The views of a scene show one set of named points, each view turned or mirrored, shifted and resized as a whole, with a little noise and some points left out.
In the rows, zero is written as 128.

Scene 1
View 1
k_395: [124 141 124  92 122 128 145 120 123 116 150 113 140 132 114 115 122 135
 136 124 142 125 134 127 143 117 124 139 124 151 118 151 110 126 131 141
 134 141  82 126 104 147 129 106 132 136 150 107 124 123 117 123 117 142
 138 108 102 114]
k_363: [117 121 128  66 129 134 142 124 135 124 146 124 122 148 113 130 158 137
 146 132 142 134 117 161 130 115 123 152 114 157 141 138 110 101 131 156
 133 158  81 136 113 163 112  94 144 148 165 104 143 122 110 108  88  98
 143 128  90 122]
k_204: [ 83 130 126  83 136 135 169 118 117 114 136 110 118 110 125 108 132 152
 118 112 127 112 138 125 150 102  91 129 137 153 105 163 108 111 140 142
 139 119  79 153 108 158 142 107 146 124 148 110  87  90 130 103 108 110
 140  98 102 121]
k_450: [ 95 112 144  58 150 135 134 128 128 138 148 130  83 133 127 117 189 148
 155 119 135 132 112 159 118 111 119 170 116 172 177 131 101  79 136 154
 124 145  82 151 124 150 113 102 176 157 172 103 134 114 102  88  72  63
 135 121  83 124]
k_716: [113 128 124  76 128 132 152 121 129 117 143 118 129 136 116 123 139 140
 134 126 139 128 128 145 139 112 115 140 122 151 121 148 110 111 133 150
 135 147  79 137 108 161 124  99 137 138 156 106 125 115 117 113 101 115
 143 118  96 121]
k_34: [131 146 122  98 119 126 142 122 122 115 154 111 145 131 114 114 113 132
 136 124 142 125 138 120 144 119 128 138 124 150 115 153 110 133 130 139
 135 140  83 121 101 143 130 107 128 134 148 108 123 129 116 128 122 154
 137 105 104 110]
k_633: [112 131 119  78 123 132 158 121 128 113 140 116 138 136 113 125 130 140
 129 127 138 126 130 143 145 112 111 134 124 147 110 151 113 117 131 149
 139 146  81 136 106 163 126  98 130 133 154 107 121 112 121 116 107 121
 145 117 100 121]
k_874: [103 140 119  94 125 131 165 116 117 109 139 107 140 117 120 112 112 143
 119 117 133 114 143 117 154 108 102 126 135 146  95 165 110 128 137 139
 140 125  80 139 102 153 140 107 129 122 144 112  97 102 129 119 120 139
 141  98 105 117]
k_695: [ 75 112 126  61 140 141 174 118 126 117 126 119 110 124 124 122 158 154
 121 118 127 120 126 154 142  99  84 134 130 152 115 155 109  92 139 155
 139 135  77 163 116 176 129  95 150 131 159 107 100  85 128  93  85  75
 148 116  95 130]
k_691: [135 135 120  81 117 128 143 123 135 116 149 117 147 151 108 131 131 129
 142 135 147 135 126 148 137 120 130 142 115 148 124 143 113 121 128 151
 134 160  82 121 105 160 116  95 124 143 157 105 145 132 112 124 107 134
 145 125  98 116]
k_953: [128 140 129  88 125 128 134 124 126 124 156 117 131 136 116 116 133 134
 147 126 144 130 129 131 134 120 132 150 119 158 136 145 107 121 131 143
 130 144  84 125 106 144 123 107 142 143 156 106 132 130 110 120 110 133
 136 110  96 112]
k_915: [183 167 130 116 111 115  98 128 126 128 183 115 154 149 107 111 108 114
 169 132 162 140 133 111 129 139 177 164 108 159 155 137 108 148 121 131
 123 154  90  88  98 114 117 116 130 154 152 105 164 175  94 147 132 191
 127 104 101  96]
k_294: [ 96 108 115  51 127 142 174 120 140 112 123 121 136 151 111 142 155 145
 123 134 134 132 120 179 142 104  94 129 120 142 106 148 118  96 132 165
 143 162  77 148 112 193 117  81 129 135 162 104 129  98 126 104  85  83
 157 139  95 134]
k_194: [164 175 110 133  99 115 139 118 117 105 165  98 186 128 107 108  61 119
 131 125 151 121 156  85 159 128 143 123 130 139  83 167 113 174 125 124
 138 132  86  96  85 127 140 118 101 120 132 112 119 146 122 159 162 225
 133  87 117  97]
k_776: [128 143 126  94 123 126 139 122 123 120 155 114 136 132 116 114 124 134
 142 123 143 127 135 124 139 120 130 145 122 156 127 150 107 125 130 139
 132 140  83 124 104 141 127 109 137 138 151 107 128 129 113 124 115 143
 137 105 101 111]
View 2
k_294: [164  91 136 162 194 140  73 121 132 100 134 127 125 162 145 127 142 126
  98  92 106 107 154 117 147 157  89 117 104 159 139 138 129  94 127 117
 101 118 120  84 150 115 141 132 183 128 162 146 127 131 111  97 137 139
 146 144 110 123]
k_915: [ 90 123 127 127  81 104  95 132 123 133 149 112 129 112 122 141 124 145
 168 150 151 130 114  97 129 136 145 149 120 146 155 123 130 140 119 145
 151 120 115 122 131 142 152 144 121 145 136 136 109 123 120 123 127 123
 124 139 135 146]
k_691: [132 105 131 143 144 124  83 122 129 114 139 121 128 141 136 135 134 133
 131 118 125 117 136 110 137 148 114 132 110 154 145 132 130 115 125 130
 123 119 118 102 141 126 146 135 155 136 150 143 119 127 114 109 132 131
 135 144 123 132]
k_450: [143 110 154 198 168 140  59 174 122 116 153 111 120 131 118 103 131 147
 102  83 123 116 139  94 173 137 116 120 127 145 170 126 107  99 108 111
 112 124 118  82 162 135 147 171 187 137 166 129 147 154 117  94 139 150
 156 134 120 140]
k_395: [126 115 138 145 147 125 104 135 128 116 144 130 138 141 138 137 129 135
 115 111 120 125 139 114 137 138 120 128 114 153 144 129 126 110 111 124
 131 120 122 117 134 136 142 130 148 129 146 150 109 117 114 111 129 126
 139 131 127 132]
k_776: [122 117 139 147 139 125 101 140 127 119 146 126 137 136 135 136 128 138
 119 113 125 126 135 110 139 136 124 130 116 151 149 127 124 113 109 125
 134 121 122 117 135 139 143 135 146 132 145 147 110 120 115 111 129 125
 139 132 129 135]
k_34: [122 118 136 139 139 123 109 132 128 118 145 128 140 140 139 141 128 136
 119 116 123 126 136 114 132 136 122 130 113 153 142 128 128 114 111 126
 135 120 123 122 131 138 141 127 141 130 142 152 105 114 114 114 127 122
 136 131 130 133]
k_695: [160 107 151 179 202 147  91 150 130 103 145 134 135 159 142 121 135 133
  75  75 100 116 156 117 156 141 100 110 114 155 146 134 117  86 106 106
 108 121 125  97 147 130 137 136 183 123 161 151 124 128 110  95 134 136
 156 129 118 126]
k_194: [ 98 128 125  98 107 108 145 110 131 123 143 140 154 139 149 166 123 131
 138 143 128 138 129 124 105 132 135 140 108 156 127 126 142 129 110 141
 158 119 126 152 109 145 139 101 104 127 124 166  74  85 113 131 118 100
 122 127 139 132]
k_716: [139 109 139 157 163 132  90 136 128 111 143 126 133 146 137 130 132 135
 108 101 117 118 142 112 144 143 111 124 112 153 146 131 124 105 114 120
 121 120 121 103 142 131 142 136 162 131 152 147 119 126 113 105 132 132
 143 135 122 131]
k_953: [123 115 139 153 140 125  92 142 126 118 147 122 133 135 131 130 129 140
 122 113 127 124 134 106 143 138 124 130 118 150 151 127 122 114 112 126
 130 121 120 109 140 137 145 141 152 135 148 143 117 126 116 109 130 129
 140 135 127 136]
k_363: [141 102 137 164 156 131  67 137 126 112 142 115 121 140 130 121 136 137
 123 105 124 113 139 102 151 149 110 127 114 152 153 132 123 108 123 124
 114 120 116  89 152 124 148 149 172 138 158 136 133 140 116 102 136 140
 143 144 118 134]
View 3
k_691: [125 133 143 122 102 117 134 132 136 129 132 116 132 127 129 141 107 135
 115 132 139 127 134 132 137 124 140 113 121 146 112 129 120 129 130 143
 118 118 136 107 141 134 117 137 118 138 122 123 109 136 134 144 130 139
 127 126 121 114]
k_204: [125 126 141 130  86 113 139 117 126 146 128 132 123 115 126 142 144 129
 115 106 127 111 139 135 126 140 114 131 136 130 109 117 119 137 136 132
 108 114 141 106 115 149 115 118 109 126 118 142  97 124 110 162 137 133
 132 140 119 122]
k_294: [111 129 151 131  82 104 139 127 135 138 141 129 138 113 121 149 109 124
 116 127 136 127 156 132 126 141 128 117 123 147 104 103 102 131 127 150
  95 116 146 112 126 141 110 125 102 137 111 123 107 138 139 157 119 147
 127 154 137 122]
k_633: [124 129 142 126  96 113 136 126 132 136 132 125 129 120 128 143 121 132
 117 122 131 121 139 132 131 133 129 119 126 140 110 121 118 132 133 137
 111 118 139 108 128 141 116 128 111 134 120 128 104 132 127 151 132 137
 130 134 122 118]
k_953: [127 132 142 124  98 124 135 128 131 133 128 115 130 130 128 138 118 137
 109 124 143 120 127 137 138 121 135 117 127 139 110 133 125 135 131 146
 124 116 135 104 140 136 117 134 123 132 122 133 105 132 119 149 135 135
 126 121 116 114]
k_194: [155 130 117 113 143 120 127 129 137 125 118 116 111 125 150 134 131 151
 135 125 105 118 110 119 139 122 139 119 124 136 128 157 146 119 145  91
 136 126 125 103 133 137 132 137 119 139 141 125 103 124 130 121 154 120
 143  95  88 108]
k_34: [134 131 135 122 108 120 134 127 133 132 126 119 124 125 133 138 124 139
 118 122 130 119 125 131 136 125 134 119 126 138 115 137 128 130 135 129
 124 118 133 104 134 138 121 133 118 134 126 131 104 129 123 143 139 132
 132 118 110 113]
k_695: [114 128 150 133  72 109 142 119 127 146 135 132 132 114 118 146 131 123
 110 112 138 116 151 138 124 141 115 126 134 136 103 104 106 139 130 150
  98 112 146 109 118 147 109 117 106 128 111 138 100 130 117 168 126 142
 127 153 133 124]
k_363: [116 132 151 127  84 118 138 129 133 134 135 117 138 127 120 143 108 131
 105 128 151 126 139 139 136 124 136 114 124 145 106 119 111 137 126 162
 113 113 140 107 140 136 112 133 119 133 114 129 108 136 126 156 124 143
 122 136 130 118]
k_395: [132 130 137 123 105 119 135 126 132 134 127 120 125 125 132 139 126 137
 116 121 131 118 128 132 135 126 131 120 127 137 113 133 126 131 136 132
 121 118 135 105 132 139 119 131 117 133 125 132 103 129 122 146 138 132
 132 123 112 115]
k_874: [133 127 134 126 101 113 136 120 130 140 125 129 120 115 132 142 138 134
 122 113 120 113 134 131 128 137 121 127 131 133 114 125 124 132 139 120
 113 118 137 106 119 146 119 123 109 131 124 136  99 125 118 151 140 130
 136 130 113 118]
k_450: [107 131 160 133  61 127 143 125 125 141 135 115 140 133 110 140 116 127
  88 118 171 120 139 151 137 120 129 118 132 139  99 115 109 149 123 187
 115 106 142 104 141 138 107 130 126 123 107 142 105 136 105 173 123 145
 115 141 135 120]
k_776: [130 131 139 123 103 123 135 127 131 133 127 117 126 129 130 137 123 139
 112 122 137 119 126 135 137 123 134 119 127 137 113 135 127 133 134 138
 124 117 134 103 137 137 119 133 121 132 124 132 104 130 120 147 138 132
 129 120 112 114]
k_716: [122 131 144 127  91 116 137 126 132 136 132 122 131 123 125 142 120 133
 112 123 138 121 137 135 133 130 130 119 126 140 109 121 117 134 131 145
 113 115 139 107 132 140 115 129 115 133 118 131 105 132 124 153 131 139
 128 133 123 118]
View 4
k_716: [138 141 133 118 124 128 134 110 103 128 126 142 129 129 117 106 120 105
 126 144 121 147 113 148 135  69 151 143 124 128 132 133 161 145 104 130
 149 153 125 161  93 141 146 159 142 133  96 138 147 151 120 141 142 114
 114  93 128 105]
k_450: [133 164 122  89  99 101 164 104  94 150 105 155 129 134  83  91 108  77
 137 114 108 180  94 166 116  21 156 136 156 124 132 172 165 173 114 104
 137 152 121 194  58 144 142 192 161 110  70 150 146 148 129 161 134 135
 107  64 123  79]
k_915: [143 138 137 105 120 102 116 112 101  89 120 132 120 162 164 149 141 100
 113 176  87 138 163  93 155 139 124  89 146 112 130 162 156 143 178 153
 114 154 116 171  88  88 117 160 122 145  89 162  86 165 126 107 127 134
 111 153  80 120]
k_204: [121 126 115 105 106 143 124 121 101 137 130 119 131 111 107  73 117 106
 126 155 111 143 105 161 124  50 178 165 131 134 131 112 163 133  68 140
 155 155 118 148 107 144 150 147 132 128 125 149 164 139 119 144 150 114
 112  95 160 109]
k_395: [136 133 130 114 120 130 121 115 103 116 130 130 126 131 131 109 126 109
 121 159 111 138 128 135 140  91 152 137 127 126 132 129 160 137 113 143
 145 153 121 155 101 127 140 152 131 138 107 146 137 152 120 130 141 118
 113 114 125 114]
k_194: [131 105 133 125 130 142  82 128 109  80 144 102 122 138 180 129 147 132
 103 207  96 104 167  95 163 160 145 122 117 122 130 103 159 106 127 183
 137 156 116 127 132  95 128 118  99 162 140 154 111 156 115  95 143 111
 118 172 118 146]
k_695: [131 143 125 113 116 138 144 112 102 149 126 142 132 112  90  77 109 103
 133 129 128 156  89 177 120  27 171 169 123 136 132 123 164 147  68 121
 161 153 126 160  92 163 157 162 150 122 103 135 176 141 119 158 148 111
 112  65 155  97]
k_874: [126 122 124 114 115 144 114 123 105 121 135 118 129 117 126  88 124 116
 120 166 112 132 121 146 135  80 168 156 122 131 130 106 162 127  81 151
 154 154 120 141 115 134 146 139 124 139 128 145 153 144 117 132 149 110
 114 112 150 120]
k_691: [147 148 142 122 135 121 135 107 106 116 127 151 126 140 129 128 125 109
 122 145 122 145 125 134 143  89 137 129 118 125 132 141 160 147 127 131
 145 150 128 166  90 138 143 163 143 139  85 134 136 158 120 135 137 113
 116 101 111 109]
k_633: [138 139 135 121 129 134 130 112 106 124 131 140 129 127 121 106 121 113
 124 148 124 140 117 147 138  75 153 147 117 129 132 123 161 139 100 135
 153 153 126 156 100 145 148 152 139 136 101 135 151 150 118 140 144 108
 116  95 132 111]
k_34: [135 130 131 114 121 129 116 117 104 110 131 127 126 133 138 113 129 112
 118 167 106 135 134 128 143 100 150 132 126 125 131 128 160 133 116 149
 142 154 120 153 104 121 138 147 127 141 110 148 132 151 120 125 140 116
 115 123 124 118]
k_294: [151 155 146 135 144 137 149 103 107 140 133 164 131 122 103 109 112 114
 131 123 149 150  95 167 135  51 149 161 100 134 133 124 162 149  87 115
 169 149 137 162  91 175 162 164 159 133  82 114 175 150 116 158 146  99
 118  59 135 100]
k_363: [145 158 137 116 127 115 149 103 102 132 120 158 129 136 110 116 116  98
 130 129 124 159 109 149 134  61 142 134 126 124 133 152 162 158 119 118
 145 151 129 177  77 148 145 176 155 128  75 134 146 154 122 148 136 118
 113  80 115  98]
View 5
k_450: [110 134 143 128 117 131 124 187 105  68 124 187 126 136 108 162 140 130
  68 147 116  62 172 185 199 172  90 128 112 113 140 130 108 118 125 160
 206 164  96 143 113 127 191  96 195  83 158 131 117  91 102  98  88 126
 119 156 149  59]
k_695: [ 93 168 152 130 115 134 112 181 102 140 107 181 116 131  86 166 152 115
  75 143 125 115 158 160 190 137 132 146 155 133 171 110 131 134 133 151
 188 181  89 141 120 129 205 127 187  72 147 109 154 103 113 149 111 113
 138 134 130  70]
k_691: [122 109 149 121 109 128 105 145 152 115 131 160 123 141 113 121 121 126
  79 141 136 121 160 150 133 155  97 140 116 126 132 127 141 150 150 103
 160 126  92 112 115 112 171 138 142  92 135 116 135 112 112 114 111 128
 114 148 145  85]
k_953: [113 107 136 127 117 128 104 153 144 108 143 164 131 136 132 113 119 129
  78 147 119 110 159 151 145 157 107 143 106 129 125 138 120 147 154 118
 151 127  97 127 118 103 180 129 146  95 128 129 124 118 110 104 113 133
 110 138 138  87]
k_204: [ 84 159 136 136 122 132 103 170 110 155 128 174 126 126 115 140 141 116
  77 149 111 126 151 145 182 129 153 160 145 142 159 124 116 147 150 147
 153 169  96 149 124 109 210 133 172  81 126 121 147 122 115 145 126 122
 131 116 117  83]
k_776: [108 112 134 130 117 127 101 150 143 122 144 162 131 134 133 111 121 127
  79 149 117 118 156 143 145 149 119 150 111 133 128 138 120 151 156 117
 143 130  98 129 120 100 184 134 143  94 122 129 128 123 112 112 119 134
 112 132 133  90]
k_716: [109 131 145 127 113 130 107 160 131 124 126 168 124 136 110 135 130 122
  77 144 127 116 159 152 156 148 114 143 127 129 144 124 133 144 145 124
 166 146  91 127 118 115 187 133 158  86 134 118 140 113 112 124 113 124
 120 139 137  81]
k_874: [ 91 141 136 134 120 130  97 155 130 164 135 164 127 129 123 121 132 117
  81 149 115 141 148 132 156 128 152 163 139 144 149 126 124 156 158 125
 135 150  95 138 124 101 202 145 150  86 117 121 147 129 117 142 133 125
 125 114 118  93]
k_194: [104  89 123 133 119 124  79 113 180 171 170 139 138 130 165  59 101 124
  87 152 114 170 140 103  94 128 149 173 107 152 113 148 128 185 189  76
  77  95 103 118 128  71 181 168  94 108  85 129 134 157 120 121 151 142
 101 107 115 121]
k_915: [128  58 125 125 116 122  97 127 181  88 172 148 142 139 168  71  93 141
  82 151 115 111 159 139 108 170  90 144  68 125  90 160 112 161 171  88
 120  84 105 114 118  81 161 133 111 113 111 144 102 132 108  73 118 149
  87 142 143 100]
k_294: [116 151 167 121 105 133 112 163 124 133  98 172 110 142  71 161 144 117
  76 135 147 124 162 161 158 146 105 136 153 125 166 100 159 137 130 119
 196 161  81 115 114 137 181 139 168  75 154  97 157  95 114 144 105 111
 135 155 145  71]
k_395: [107 119 137 129 116 128 100 150 142 133 140 162 128 134 128 115 122 125
  79 147 119 125 154 141 144 144 123 151 118 134 134 133 126 153 155 116
 143 133  97 128 120 102 186 139 144  93 123 124 134 122 113 120 121 131
 114 131 130  90]
k_363: [120 122 152 123 111 130 114 163 132  97 122 171 121 142 102 143 130 127
  75 142 131  99 166 166 158 163  91 133 119 120 139 124 134 135 136 125
 185 143  91 121 114 123 177 123 166  85 149 117 131 100 109 111 100 126
 118 156 149  73]
k_633: [108 133 148 127 113 130 104 154 135 137 125 165 122 136 109 132 131 120
  79 144 129 128 156 146 149 144 120 147 133 134 148 121 138 149 148 118
 159 145  92 125 120 113 186 140 153  86 132 114 146 115 114 131 117 123
 123 137 132  84]
View 6
k_915: [132 106 132 142  95 116 124  76 114 130 145 136 134 126 122 131 160 134
 125 111 141 138 110 116 124 129 102 123 110 153 150 166 152 151 104 153
 103 119 129 152 132 136 116 112 151  95 118 140  92 110 145 171 120 130
 113 140 125 131]
k_395: [135 122 129 127 119 122 128 111 122 141 135 126 130 137 126 138 157 137
 137 129 152 112 122 123 135 123 112 137 120 145 133 131 141 144 120 129
 106 133 115 139 136 125 128 117 155 117 128 136 105 124 127 136 122 125
 115 126 121 115]
k_633: [139 126 131 122 124 121 127 121 123 143 132 125 125 145 128 138 160 144
 140 135 153 103 126 127 136 119 114 141 122 145 125 124 143 143 126 123
 106 138 115 133 136 126 130 119 156 126 127 128 108 126 119 123 121 128
 114 127 123 111]
k_953: [138 116 134 129 115 120 124 109 123 138 145 126 128 138 125 134 156 137
 137 128 148 107 122 124 134 123 110 138 119 145 132 139 145 143 118 132
 110 135 123 137 134 131 123 119 156 110 119 134 107 124 125 141 126 130
 106 129 119 115]
k_294: [150 127 138 113 126 120 122 136 127 143 129 123 113 159 133 134 164 157
 148 145 154  85 134 136 136 112 116 146 124 147 107 119 154 140 136 116
 110 150 118 120 135 134 132 120 155 137 121 110 109 128 101 103 119 138
 111 130 125 107]
k_716: [142 122 134 123 122 122 125 121 125 141 139 124 124 144 127 136 158 142
 142 135 151  98 127 128 135 120 113 142 121 144 124 129 144 142 125 125
 111 139 119 132 135 129 127 119 156 120 121 129 109 127 117 127 125 130
 109 127 121 110]
k_363: [149 116 142 124 116 119 120 121 126 136 147 124 118 149 129 130 160 148
 143 134 147  92 128 132 133 118 109 143 119 145 117 139 153 140 127 128
 116 144 128 125 132 140 123 121 156 114 109 119 110 126 109 128 127 139
 100 134 119 112]
k_204: [135 132 128 121 136 126 132 134 128 148 138 118 132 139 127 144 150 130
 144 139 158  91 131 125 146 123 120 148 127 135 128 107 125 140 126 114
 111 140 107 134 139 115 135 122 161 123 133 142 119 138 119 121 129 119
 111 113 115 103]
k_874: [130 130 123 124 130 125 134 122 123 148 128 123 134 136 125 145 154 133
 139 134 158 108 125 122 141 123 118 140 126 141 133 113 129 144 122 120
 103 134 106 141 139 113 135 117 158 126 139 143 110 130 128 126 122 117
 121 116 121 109]
k_776: [135 120 131 130 116 121 127 108 121 139 140 126 131 135 124 137 156 135
 136 127 150 112 121 122 134 124 112 136 119 145 135 135 141 144 117 132
 107 132 118 140 135 127 126 117 156 112 125 138 106 124 129 141 124 126
 112 126 121 116]
k_34: [132 121 127 129 117 121 130 106 119 141 133 128 132 135 125 139 157 136
 135 127 151 118 121 121 134 124 113 135 120 146 137 133 140 146 117 131
 103 129 114 144 136 123 128 116 155 117 131 138 104 122 132 140 120 123
 118 126 124 116]
k_194: [114 125 112 137 113 121 138  82 109 144 112 136 145 120 120 146 159 129
 123 117 154 156 109 109 130 129 113 120 119 152 160 133 133 156 105 141
  85 111 102 165 141 109 133 109 150 122 151 154  88 113 159 156 108 108
 140 125 133 126]
k_450: [154 113 149 124 120 121 117 131 136 135 171 117 119 147 127 127 151 138
 149 136 145  70 133 133 141 123 110 154 119 136 114 140 147 132 127 123
 132 150 135 118 130 144 118 126 162  96  97 124 126 136 101 131 143 143
  80 128 106 105]

In a view up to two points have been moved. Name them for each view, in the order of its rows, or write none.
view 1: none
view 2: k_363
view 3: k_395
view 4: k_691
view 5: k_695, k_953
view 6: k_194
